A landscape with many peaks, sampled at points; each row gives a point and its height.
From any point a climber steps to the highest of the 2 points nearest to it. It stops when none of these is higher. Distance is the straight distance between rows; heights are no part of it.
k_746 (h 406): [ 76,  62,  89, 117,  93, 105, 125,  73, 134,  90,  81,  98, 100, 108, 131,
 114,  94, 106,  92,  74,  87,  78, 112,  96, 104, 107,  85, 125, 117,  90,
 119, 144, 128, 158, 119,  64,  86,  96, 118, 108,  83,  93]
k_576 (h 244): [100, 113, 100,  87, 112, 103, 110,  93,  82, 106, 116,  86, 109, 108, 102,
 117, 114,  85, 126, 119, 126, 109,  95, 112, 106,  99, 103,  86,  81, 120,
 108,  78,  91,  89,  92, 120,  99,  80, 103, 102,  92, 130]
k_423 (h 102): [ 95, 100,  99, 106,  96, 117,  94, 107, 127, 124, 111, 126, 126,  68, 142,
  97, 103, 106,  67, 107, 109, 113, 114,  84, 119, 109,  97, 131,  74,  69,
  92,  73,  85, 107,  95, 103, 129, 109, 117,  74,  99, 142]
k_69 (h 415): [116, 102, 115,  98,  92,  90, 112, 113,  90, 104, 130,  93,  59, 104,  88,
 119,  96,  90,  68, 112,  97, 100, 110,  83,  91, 108,  99,  81, 126, 114,
  66, 125, 112,  55, 128, 104,  75, 127,  51, 110,  73,  56]
k_630 (h 561): [ 89, 113,  92,  84, 100,  75, 115,  96,  77, 101,  89,  92,  99,  67,  84,
 109, 103,  61,  66,  97, 118, 118, 115,  87,  40, 139, 103,  84,  93, 119,
 155,  76,  64, 109,  85,  99, 106, 108, 129,  59, 119, 113]
k_570 (h 143): [141, 125, 140,  62,  96, 121,  64, 129,  73,  99, 105,  94,  97,  84,  90,
  99, 110,  97, 100, 131,  88,  85, 108,  67, 106,  99, 126,  84,  83,  80,
  81,  60,  92,  95,  95, 103, 132,  91,  67, 100, 106, 110]
k_229 (h 324): [ 99,  66, 122, 105,  98, 130, 104,  66, 121,  88,  75,  65,  91, 104, 104,
 125,  80, 117, 132,  80,  79,  94,  81, 125,  90, 125, 107, 117, 106,  93,
  99, 134, 121, 148, 109,  54,  77,  69,  89, 127,  82,  98]
k_227 (h 105): [147, 109, 121,  83,  78, 127,  77, 136,  70,  93,  93,  97,  84,  82,  70,
 118, 122, 117, 113, 107, 110,  82, 109,  71, 108, 102, 137,  80, 105,  89,
  77,  83,  90,  81, 100,  92, 127, 100,  67, 123, 120,  74]
k_426 (h 417): [124,  98, 159,  77, 103, 101, 104,  98,  80, 100, 107,  44,  84,  95,  89,
 117, 110,  86,  94, 125,  84,  94, 122,  91,  91, 108, 112,  83, 101, 107,
  87,  76, 134,  99,  99, 103,  96,  92,  68, 123,  95,  98]
k_261 (h 227): [ 82, 100,  81, 115, 134, 105,  86, 102, 123,  90, 100, 111,  49, 102,  76,
 121, 100, 109, 101,  83,  99,  94,  63, 125,  70,  73,  47,  72, 138,  64,
 102, 132,  75,  84, 126,  90, 102,  75,  72, 100,  85,  36]
k_593 (h 615): [101,  85, 132, 128,  83,  85, 102, 130,  69,  97,  97,  91,  75, 127,  61,
 129, 103, 111, 106, 123,  91, 100,  93,  91, 105, 116, 105,  90, 130, 118,
  94, 114, 123,  65, 121,  60,  71, 133,  85, 131,  72,  60]
k_190 (h 297): [ 91, 118,  93, 112, 137, 132,  64, 110, 131,  94,  98, 126,  51,  68,  94,
 130,  78, 104,  83,  67, 110,  97,  83, 104,  73,  63,  55,  64, 127,  57,
 105, 116,  65,  92, 123,  88, 125,  77,  51, 101, 109,  80]
k_874 (h 613): [140, 121, 115, 103, 116, 167,  56, 120,  80,  78,  92,  96,  65,  52,  85,
 107,  69, 111, 131,  69,  63,  67,  80, 115,  79,  72, 123,  80, 103,  71,
  92, 106,  88,  99, 100,  77, 110,  84,  73, 146, 135, 101]
k_383 (h 332): [124, 100, 129,  96,  87, 140,  76, 107, 113,  94,  91, 117,  89,  56,  97,
  90,  93, 130,  66,  74, 104,  87, 144,  84,  92,  87, 126,  94, 105,  71,
  79, 108,  80,  97, 103,  86, 141, 113,  93,  97, 119,  98]
k_863 (h 301): [ 93,  88,  97,  91, 104, 136, 111,  72, 105,  95,  90,  78, 117,  84, 108,
 106,  90,  97, 129,  94, 118,  96,  90, 107,  90, 106, 120, 115,  84,  96,
 110,  92,  93, 132,  87, 105, 106,  64, 134, 112, 103, 151]
k_975 (h 399): [120, 107,  98, 106,  76,  91,  86, 118, 104, 114, 133, 101, 113,  95, 116,
  84, 125, 130, 126, 136,  96, 101,  73, 122, 144, 102,  86, 114,  62,  91,
  77,  76,  96,  70,  95, 110, 114,  99,  99,  92,  91,  79]
k_329 (h 578): [ 77, 104,  74, 109,  94,  68, 128, 105,  73,  91, 105, 104, 134, 144, 104,
  77, 129, 106, 104, 136, 108,  97,  83, 100, 114,  77,  97, 131,  67, 138,
 136,  92, 129, 107,  90,  90,  81, 114, 154, 101,  93,  83]
k_482 (h 10): [121, 104, 118,  92, 102, 156,  90, 107, 103,  96,  99,  89, 106,  70, 112,
  75, 105, 134,  97, 107,  94,  92, 111,  95, 120,  80, 156, 117,  91,  76,
  49,  97,  95,  92,  99, 107, 128,  94,  95, 119, 125, 131]
k_183 (h 305): [ 89,  85,  84, 100, 101,  78,  98,  81, 126,  93, 106,  97,  49, 109,  85,
 142,  81,  76, 119,  78,  85,  90,  65, 129,  65, 123,  67,  63, 149, 119,
 108, 145,  65, 104, 111,  78,  81,  78,  74,  87,  78,  76]
k_290 (h 439): [ 90,  99, 111,  88,  89,  80, 109,  84, 124, 108,  78,  96,  83,  59,  97,
 120,  80,  54,  80,  86,  91, 106, 112,  92,  48, 139,  79,  68, 119, 113,
 141,  99,  58, 122,  90,  85, 111, 104, 101,  68, 110, 119]
k_257 (h 362): [ 93,  69, 112, 104,  95, 124, 124,  57, 133,  98,  77,  70,  98,  87, 125,
 118,  82,  99,  97,  76, 107, 102, 119, 101,  89, 127, 111, 119, 104,  92,
 103, 123, 119, 148, 118,  81,  82,  70,  99, 108,  93, 121]
k_464 (h 347): [ 75,  68,  83, 124,  98,  88, 133,  97, 133, 109,  95, 120,  85, 126,  99,
 106,  96,  89,  92,  62,  82,  93, 118,  83,  92,  97,  62,  95, 142,  87,
 124, 132,  93, 104, 129,  99,  91, 121, 108,  88,  86,  61]
k_472 (h 363): [123, 102, 160,  66,  95,  83, 108,  72,  89,  97, 123,  71,  79, 100, 115,
  91,  99,  83,  50, 117, 101, 107, 145,  82,  82, 107, 122,  69, 101,  98,
  81,  89, 140,  89,  97, 131,  98,  95,  61,  98, 103, 117]
k_949 (h 67): [104,  93,  95, 104,  94,  94, 124, 112, 118, 117, 115,  97, 117, 146,  93,
  68, 123, 132, 109, 119,  94, 115, 112,  76, 135, 104,  77, 116,  82, 107,
  75,  76, 106,  67, 120, 139,  93, 108,  86,  77, 105,  86]
k_24 (h 486): [100,  96,  89, 104,  75,  71, 115, 103, 101, 114, 114, 111, 121, 117, 117,
  89, 128, 105, 113, 119, 117,  95,  90, 105, 119, 106,  84, 118,  73, 115,
 102,  91,  99,  90,  92, 104, 100, 109, 136,  90,  90,  71]
k_67 (h 286): [122,  99, 124,  98,  94, 142,  75,  92, 102, 104, 105,  85,  79,  54, 109,
 119,  82, 110, 132,  99,  93,  85,  78, 116,  92,  94, 100,  97,  91,  83,
  92, 107,  97,  98, 102,  89, 110,  78,  81, 136,  86,  92]
k_577 (h 33): [ 84, 114,  65, 110, 125,  62, 106, 110,  66, 111, 108,  97, 142, 164,  79,
  76, 125, 110, 134, 130,  98, 132,  92, 136, 130,  70,  80, 100,  67, 144,
 119,  74, 116,  71, 101, 126,  62, 107,  86,  82, 104, 101]
k_292 (h 161): [ 94, 103, 102, 123,  91, 117,  81, 109, 139, 130,  93, 144,  99,  45, 125,
 116,  83, 101,  77,  75,  95, 106, 104,  87, 103,  95,  75, 100, 111,  64,
 114, 100,  64, 103,  97,  80, 142, 114,  99,  83,  98, 104]
k_825 (h 98): [108,  92,  90,  94,  86, 135,  93, 111, 103, 105,  89, 118, 115,  60, 110,
  84,  97, 109,  97,  68,  93,  46,  89, 100,  72,  88, 140, 134, 115,  64,
  90, 103,  74, 122,  77,  83, 132, 105, 150,  83, 126, 133]
k_718 (h 252): [102, 105, 101,  97, 108, 100,  81, 103,  98,  86,  95,  87,  41,  93,  65,
 153,  98,  86, 104,  81,  90,  80,  60, 119,  60,  95,  71,  51, 143,  89,
  98, 133,  75,  97, 112,  69,  99,  68,  41, 107,  95,  55]
k_500 (h 303): [ 91,  78, 105, 115,  87, 110, 118,  97, 127, 109,  92, 112,  90,  87, 102,
 115, 108, 107,  86,  62, 112,  87, 129,  88,  97,  93,  92,  93, 120,  84,
  96, 119,  85, 104, 111,  88, 117, 108, 107,  97,  97,  74]
k_896 (h 504): [124,  97, 149,  99,  93, 108,  95, 112,  74, 100, 102,  61,  67,  91,  77,
 133, 102, 104,  83, 115,  84,  89, 113,  97,  90, 112, 100,  89, 112, 110,
  83, 109, 123,  85, 110,  78,  87, 120,  68, 138,  79,  56]
k_231 (h 196): [105, 123, 100,  78,  85,  80,  91,  84,  83, 103, 115, 106,  94,  82, 101,
 114,  97,  57, 113, 121, 129, 109,  80, 108,  80, 122,  94,  71,  92, 127,
 140,  80,  66,  78,  80, 112, 103,  72, 108,  79,  97, 114]
k_88 (h 502): [ 93, 117, 108, 114, 132,  42, 113, 102,  75,  86, 116, 101, 105, 161, 100,
  85, 117,  93,  81, 119,  88, 132, 133, 125, 121,  75,  99,  96,  92, 147,
  62,  93, 145,  68, 102, 117,  46, 125,  65,  98,  97, 116]
k_485 (h 446): [ 83,  81,  82, 119,  94, 103, 153,  88, 103,  97, 102, 102, 106, 122, 100,
 108, 104,  92, 108,  84, 112,  93, 113,  86,  91, 102,  95, 104, 104, 133,
 130, 119, 100, 109, 111,  91,  84, 100, 132,  98,  91,  94]
k_884 (h 265): [102, 100, 108, 115, 107, 131,  87, 100, 133,  93,  98, 120,  74,  67, 107,
 106,  96, 141,  57,  56, 109,  98, 142, 105,  95,  69,  88,  85, 120,  54,
  92, 124,  85, 100, 117,  91, 127, 122,  85, 103, 114,  62]
k_395 (h 386): [103, 105,  74, 109, 129,  59, 133,  90, 108,  84, 144, 109,  65, 122, 104,
  79,  75,  79,  74,  94,  90, 149, 135,  88,  86, 117,  95, 106, 115, 154,
  83, 116, 118,  72, 119, 126,  63, 122, 107,  96,  86, 113]
k_172 (h 298): [ 87, 118,  46, 123, 140,  43, 119, 109,  81, 114, 121, 105, 122, 112, 118,
  86, 141,  87,  40,  96, 103, 134, 132, 117, 101,  82,  83, 126,  61, 121,
 121,  89,  91,  97,  89, 128,  74, 132, 110,  46, 123, 112]
k_175 (h 253): [ 70, 111,  67, 109, 142,  66, 115,  82,  87, 111, 110,  93, 134, 129, 123,
  84, 130,  95,  80, 111, 116, 119, 123, 133, 108,  65,  92, 126,  57, 137,
 108,  93, 123, 108,  95, 122,  61, 108, 106,  77, 101, 120]
k_347 (h 191): [114, 121, 120,  68, 102, 113,  67, 112,  79, 101, 111,  93, 119,  90, 105,
 103, 113,  99, 121, 131, 100,  93,  88, 107, 118,  88, 119,  98,  70,  86,
  76,  62,  88,  95,  83, 110, 126,  79,  98,  96,  99, 140]
k_437 (h 503): [ 71,  85,  90, 123,  86,  87, 136,  99, 102,  95,  95, 111, 114, 144,  95,
  82, 101,  99, 113, 125,  84,  90,  92,  75, 105,  86,  98, 121,  92, 135,
 146, 115, 135, 111, 110,  70,  67, 121, 140, 117,  84,  88]
k_415 (h 228): [106, 124, 122,  82, 118, 132,  58, 108,  83, 113,  98, 132, 116,  85, 116,
  93,  50,  80,  94, 114, 106, 107,  80,  63, 103, 124,  83, 106, 100,  95,
 111,  76,  61, 103,  81,  99, 153,  76,  93,  80,  86, 152]
k_337 (h 156): [121, 111, 112,  79,  71,  76,  89, 107,  72, 104,  97,  99,  94,  85,  87,
 122, 126,  76, 117, 119, 125,  96,  87,  93,  87, 135, 108,  68,  96, 112,
 108,  84,  80,  80,  93,  99, 106,  87,  92, 106,  98,  78]
k_616 (h 395): [ 80,  75,  64, 122,  89,  98, 136,  84, 125, 107,  96, 111,  92, 103, 113,
 128,  92,  77, 107,  54, 100,  91, 103, 104,  86, 104,  65,  86, 124, 107,
 150, 121,  78, 126, 101,  91, 103,  95, 125,  82,  99,  98]
k_320 (h 124): [121,  97, 112,  89,  72,  94, 103, 119,  85,  98,  94, 102, 100, 101,  77,
 114, 138, 116,  95, 107, 135,  95, 121,  78, 111, 124, 124,  85,  98, 104,
  74,  88,  89,  82, 102,  99, 115, 111,  89, 104, 104,  69]
k_140 (h 518): [101,  88, 105, 125,  75,  70,  97, 134,  57,  98,  91, 107, 111, 142,  68,
 115, 125, 120, 133, 136, 112, 114,  75,  95, 124, 129, 105,  95, 115, 122,
 106,  89, 121,  64, 103,  83,  83, 122, 110, 128,  93,  63]
k_333 (h 74): [ 88, 117, 130,  65, 100,  93,  85,  97,  88,  90,  97,  78, 137, 115,  92,
  84, 122, 108,  77, 109, 111,  99, 137, 119, 115,  73, 129,  97,  67,  93,
  49,  62, 128, 111,  82, 123, 110, 102,  85,  84, 113, 140]
k_488 (h 138): [ 98, 120, 117,  89, 124, 114,  62, 104, 110, 115, 112, 121, 129,  82, 140,
  91,  87,  99,  70, 129, 109, 117, 112,  82, 133, 104,  96, 116,  67,  70,
  78,  71,  91, 104, 104, 111, 128,  90,  74,  71,  92, 166]
k_186 (h 257): [106,  87,  95, 112,  93, 131, 100,  97, 128, 123, 119, 109,  99,  84, 117,
  98,  93, 112, 140,  99, 112,  97,  71, 102, 112,  95,  86, 106,  91,  91,
  98, 101,  87,  85, 107, 117, 113,  85, 101, 112,  80,  96]
k_226 (h 53): [ 98,  96, 132,  85,  89, 111, 116,  90,  99,  95,  98,  83, 116, 108, 101,
  88, 125, 120,  70, 106, 122, 101, 135,  94, 110,  93, 130, 107,  85, 103,
  59,  86, 121, 104,  89, 109, 115, 100, 117, 101, 107, 113]
k_649 (h 40): [ 91,  93, 139,  91,  93, 125, 109,  76,  90,  90,  90,  59, 108, 119, 104,
  76, 103, 138,  82, 106, 101, 122, 114, 101, 131,  81, 150, 111, 103, 101,
  44, 104, 152, 101,  91, 103, 111,  89,  97, 146, 113, 117]
k_441 (h 284): [ 85, 133, 110,  70, 118, 107,  59,  89,  67, 101,  99, 126, 124,  92, 102,
  88,  36,  73,  83, 116, 117, 118,  72, 102,  84, 127,  77, 101,  96, 108,
 161,  69,  66, 112,  56, 112, 139,  67, 118,  61,  90, 154]
k_15 (h 180): [119, 124, 117,  84, 129, 149,  51, 108,  95, 111, 110, 114, 105,  85, 131,
  97,  62,  95,  99, 128, 103, 108,  88,  61, 131,  95, 112, 107,  83,  76,
  86,  87,  82, 105, 106, 118, 132,  72,  63, 105,  87, 162]
k_271 (h 165): [ 89, 114, 119, 102,  79,  77,  90, 109, 123, 123,  73, 120,  76,  61,  86,
 128,  97,  73,  52,  75, 106, 112, 125,  70,  80, 124,  92,  57, 139,  81,
 107, 116,  55,  92, 105,  88, 128, 133,  76,  78, 115,  84]
k_216 (h 485): [101,  98, 123,  68, 111, 109,  84,  80,  70,  72,  99,  49, 109,  92,  79,
  88,  71,  73, 148, 124,  91, 105,  64, 144,  86, 108, 114,  79,  75,  94,
 146,  55, 110, 128,  59, 119, 106,  55, 111,  99, 104, 145]
k_955 (h 197): [102, 112, 118,  66, 138, 108,  87,  68,  96, 100,  87,  62, 100,  92, 115,
 109,  66,  62, 106, 131, 109, 116, 117, 104,  98, 112, 114,  93,  84,  85,
 116,  72, 121, 131,  97, 133,  80,  64,  58, 107,  89, 175]
k_862 (h 411): [114, 128,  95, 104, 136, 165,  54, 111, 109,  73,  98, 123,  60,  56,  95,
 121,  64, 115, 104,  63,  95,  81,  84, 115,  74,  58,  86,  72, 108,  56,
  93, 113,  82, 102, 118,  82, 112,  73,  57, 133, 119,  94]
k_494 (h 424): [ 93, 134,  70,  87,  91,  44,  90, 113,  71, 111,  89, 112, 117,  78,  92,
 111, 138,  76,  46, 110, 138, 123, 110,  86,  67, 151, 111,  91,  76, 103,
 130,  74,  64, 101,  85, 114,  97, 129, 124,  57, 127,  97]
k_151 (h 169): [ 93,  81,  57, 102,  73, 111, 136, 120, 108, 100, 103, 109, 140, 128, 106,
  59, 116, 122, 108,  95,  93,  66,  88,  78, 123,  80,  88, 149,  95, 107,
 104,  98, 120, 117,  97, 111, 122, 126, 148,  97, 112,  93]
k_812 (h 109): [ 77, 111, 124,  82, 115,  87,  78,  83,  78, 101,  76,  55, 148, 117, 102,
  96, 106,  91,  89, 106,  99, 114, 128, 144, 126,  65, 117,  96,  71, 107,
  52,  72, 158, 125,  83, 122,  80, 105,  62, 111, 109, 143]
k_569 (h 358): [ 92, 121, 111,  57, 132, 117,  58,  86,  63,  87,  94,  96, 117, 100,  88,
  87,  53,  69, 120, 128, 111, 106,  82, 110,  84, 102, 106,  85,  76,  96,
 154,  63,  84, 123,  67, 126, 117,  57, 102,  79,  86, 166]
k_790 (h 226): [119, 100, 102, 114, 102, 147,  86, 114, 108,  95, 101, 108,  83,  75,  91,
 106, 101, 139, 124,  74,  93,  79,  98, 118, 103,  70, 107,  99, 101,  78,
  76, 121,  92,  88, 115,  80, 112, 102,  90, 135, 108,  66]
k_966 (h 287): [ 88,  63,  79, 134, 101, 134,  98,  83, 122,  94,  87,  91,  92, 114,  97,
  99,  63, 125, 170,  64,  70,  88,  32, 126, 129,  85, 104, 123, 116,  82,
 106, 145, 122, 128,  91,  77,  87,  64, 119, 137,  95,  95]
k_181 (h 344): [ 98, 119,  57, 112, 100,  34, 124, 116,  81, 109, 109, 106, 116, 109, 113,
  97, 147,  85,  44, 107, 124, 119, 123,  95,  98, 126,  93, 111,  67, 119,
 114,  89,  78,  94,  92, 124,  82, 141, 132,  59, 118,  83]
k_454 (h 150): [110,  76,  60, 108,  58,  98, 118, 129, 105, 102,  92, 131, 119, 108,  92,
  87, 127, 124, 112,  76, 115,  61, 100,  81, 117,  94, 106, 121, 111,  86,
 100, 107,  90, 110,  97,  98, 129, 131, 141,  87, 114,  61]
k_372 (h 75): [115,  90, 107,  93,  74, 117,  74,  87, 106,  82,  86, 122, 101,  52,  95,
  78,  82,  90, 123,  58,  79,  45,  71, 123,  68,  95, 129, 111, 123,  67,
 110, 108,  81, 119,  65,  75, 128,  62, 145,  76, 123, 101]
k_830 (h 27): [ 90,  91, 101,  90, 105, 140, 111,  94, 101, 101,  78,  67, 120,  92, 105,
  73, 114, 130, 105,  98,  92,  90,  96, 106, 122,  82, 161, 137, 106,  95,
  43, 110, 119, 114,  81,  90, 112,  98, 133, 137, 121, 123]
k_356 (h 189): [ 82,  91,  65, 101,  97, 102, 120,  99, 112, 113,  95,  98, 147, 137, 124,
  49, 108, 120, 119, 127,  84,  96,  74,  93, 136,  78,  81, 158,  79, 112,
 106,  87, 143, 120,  96, 117,  95, 107, 137, 117,  94, 103]
k_315 (h 348): [ 83,  71,  70, 123,  78,  96, 121,  95, 100,  78,  91, 124,  98, 144,  76,
 111,  95,  97, 160,  56,  99,  76,  58, 104, 104,  87,  85,  88, 128, 111,
 147, 129, 100, 117,  96,  75,  95,  66, 130, 100,  97,  64]
k_167 (h 202): [131, 125,  91,  96, 111, 132,  66, 123, 112,  68,  95, 126,  73,  77,  83,
 106, 102, 147,  90,  70, 110,  77, 129, 120,  96,  64,  97,  75, 113,  66,
  80, 112,  73,  87, 114,  80, 112, 125,  82, 123, 128,  48]
k_585 (h 292): [ 86,  69, 105, 134, 118, 134,  78,  90, 112,  78,  78,  82,  83, 115,  94,
 126,  70, 140, 138,  68,  64,  95,  45, 141, 109,  95, 102, 117, 116,  74,
 101, 149, 126, 140, 108,  37,  80,  70,  92, 136,  94,  86]
k_876 (h 369): [118,  94, 134,  78,  97, 124,  86,  81,  94,  96,  95,  68,  96,  68,  97,
 104,  82,  81, 141, 115,  91,  92,  73, 112,  83, 117, 112,  93,  87,  90,
 111,  76, 100, 117,  78, 101, 115,  58, 104, 117,  88, 132]
k_44 (h 50): [ 90, 109,  89, 106, 104,  85, 106, 127,  86, 109, 111,  80, 133, 159,  82,
  86, 125, 123, 132, 129,  90, 122,  90, 117, 156,  83,  79,  98,  73, 115,
  67,  59, 117,  69, 108, 130,  90, 105,  69,  96, 104, 108]
k_305 (h 19): [ 98, 108,  51, 112, 116,  44, 122, 109,  67, 106, 108, 119, 123, 154,  87,
  68, 133,  97, 114, 133, 101, 130, 100,  95, 101, 103,  90, 116,  78, 146,
 136,  91, 106,  71, 112, 124,  60, 116, 118,  75, 105,  72]
k_446 (h 434): [145, 120, 122,  87, 107, 155,  58, 124,  85,  86,  84, 115,  88,  48,  88,
  79,  89, 123, 108,  93,  76,  61, 107,  96,  82,  84, 141,  91, 101,  77,
  83, 102,  70,  94,  97,  77, 126, 102,  84, 115, 128, 105]
k_278 (h 432): [120, 116, 133,  92, 114,  53, 109,  96,  74,  94, 132,  83,  80, 132, 109,
 106, 118,  85,  63, 127,  94, 113, 127,  97, 110, 105, 107,  86, 104, 126,
  54,  95, 137,  64, 100, 120,  63, 116,  60, 108,  88,  97]
k_752 (h 318): [ 79,  70,  79, 122,  87, 124, 125,  97, 112,  96,  91, 106, 110, 141,  86,
  85,  79, 111, 164,  76,  79,  81,  57,  91, 117,  79,  83, 121, 112, 111,
 134, 127, 122, 117,  98,  84,  88,  82, 136, 124,  91,  88]
k_787 (h 437): [ 95, 110,  93, 118, 143,  46, 121,  99,  87,  68, 136, 110,  79, 145,  91,
  79,  89,  86,  88, 127,  78, 147, 127, 103,  94,  92, 111, 111, 105, 154,
  80, 104, 147,  71, 112, 107,  36, 123, 102, 108,  82, 127]
k_814 (h 99): [109, 110,  74, 116,  95,  46, 122, 119, 129, 124, 117, 117,  75, 109, 105,
  76,  99,  74,  66,  89,  82, 127, 121,  75,  94, 141,  71, 102, 120, 120,
  79, 123,  82,  65, 124, 131,  70, 160, 103,  85,  91,  65]
k_702 (h 357): [ 92, 103,  93,  88,  85,  49,  94,  73, 134, 105,  97,  95,  58,  68, 109,
 125,  82,  56,  98,  84,  81,  99,  86, 126,  54, 137,  67,  67, 136, 129,
 114, 142,  59, 115, 102,  86,  92,  98,  99,  81,  98,  89]
k_459 (h 81): [111,  90,  93, 117,  88,  69, 131, 100, 125, 121, 118, 108, 107, 141, 107,
  65, 108, 110,  66, 104,  83, 125, 131,  60, 110, 122,  70, 120,  98, 110,
  89,  99, 108,  63, 122, 144,  74, 139,  95,  67, 105,  73]
k_961 (h 444): [ 96,  95,  67, 106,  69,  54, 112, 113,  64,  93,  87, 124, 120, 124,  83,
 105, 140, 105, 115, 123, 134, 102,  95,  89, 101, 146, 118,  90,  97, 127,
 118, 103, 100,  87,  95,  96,  77, 118, 130, 107,  98,  44]
k_933 (h 319): [115,  99,  93, 105,  82, 126,  83, 100, 104, 108, 123, 100, 116,  77, 124,
  79, 100, 124, 148, 118,  91,  97,  50, 135, 142,  85, 120, 122,  88,  87,
  78,  88,  95,  75,  79, 115, 121,  82, 120, 112, 104, 110]
k_93 (h 149): [ 91, 109, 116,  76, 138,  80,  97,  65,  87, 105,  92,  59, 122, 105, 114,
 105, 102,  74,  97, 122, 109, 118, 127, 136,  99,  92, 105,  99,  71, 115,
  90,  80, 137, 119,  92, 123,  64,  83,  77, 111,  91, 149]
k_417 (h 217): [ 66,  99,  96, 108, 120,  93, 126,  84, 104, 106,  96,  84, 134, 137, 120,
  83, 117, 114,  99, 125, 112, 117, 107, 109, 130,  79, 102, 130,  79, 122,
  81,  86, 142, 113,  99, 110,  75, 100, 119, 114,  91, 116]
k_979 (h 224): [ 80, 109, 110, 114, 113, 106,  79, 100, 141, 118,  88, 121,  65,  50, 108,
 132,  77,  89,  62,  75,  96, 110, 102,  91,  74,  91,  60,  70, 137,  70,
 112, 126,  62,  94, 119,  83, 129, 110,  58,  92, 104,  94]
k_748 (h 125): [111,  93,  95,  92,  68, 113, 106, 116, 102, 100,  91, 113, 113,  84,  91,
 101, 123, 117,  82,  75, 122,  68, 122,  81,  90, 103, 129, 119, 108,  82,
  83,  90,  79, 116,  83,  90, 132, 120, 147,  81, 119,  98]
k_414 (h 449): [ 71,  59,  93, 120,  90,  96, 119,  97, 136,  87,  84, 117, 103, 134, 106,
  84,  90, 106, 111, 102,  67,  73,  94,  75, 106,  75,  81, 126, 115,  90,
 140, 141, 143, 134, 123,  65,  70, 118, 118, 115,  73,  84]
k_358 (h 250): [ 88,  97, 101,  72, 128, 117, 104,  59, 102,  89,  69,  55, 121,  90, 105,
  99,  80,  86, 108, 112, 126, 126, 110, 114,  96, 108, 131, 117,  76,  82,
 112,  76, 115, 146, 100, 121,  92,  56, 106, 104, 106, 171]
k_791 (h 123): [ 98, 115,  84, 110,  79,  54, 118, 116, 124, 126,  96, 115,  78,  81, 102,
 114, 111,  65,  59,  78, 107, 126, 124,  75,  94, 143,  95,  72, 130, 111,
  94, 120,  63,  79, 115, 113,  96, 152,  94,  82, 113,  74]
k_455 (h 116): [ 94,  87,  78, 119,  76, 106, 123, 111, 134, 130, 107, 127, 120,  74, 133,
 101, 106,  99,  81,  82, 101,  98, 102,  84, 114, 102,  75, 121,  91,  78,
 117,  86,  86, 107,  93, 109, 129, 129, 130,  77, 102,  99]
k_776 (h 360): [107,  88,  94, 109, 109,  83, 128, 103, 112, 103, 144, 109,  62, 120,  88,
  86,  70,  82,  75, 108,  82, 123, 105,  81,  82, 115,  90, 101, 131, 124,
  64, 127, 124,  50, 131, 119,  59, 131,  75, 100,  63,  82]
k_169 (h 388): [ 86,  80,  62, 114,  55,  66, 111, 107,  83,  83,  86, 139, 115, 128,  78,
 102, 118,  94, 137,  84, 119,  82,  72,  91, 104, 112,  99,  92, 124, 105,
 142, 126, 107, 102,  99,  85,  93, 100, 138, 104,  97,  31]

Call two points neighbours if one is among the 2 nearest of the other. Go from one point of each pair to the other, from neighbour to neighbour, staying as high as possible. Name the lowest point that can't be avoided.
k_630 / k_67 -> k_261
k_329 / k_874 -> k_884
k_88 / k_67 -> k_186
k_88 / k_329 -> k_966

Where does a climber stop that starts at each point below?
k_830 -> k_216
k_748 -> k_630
k_585 -> k_329
k_966 -> k_593
k_577 -> k_874
k_423 -> k_216
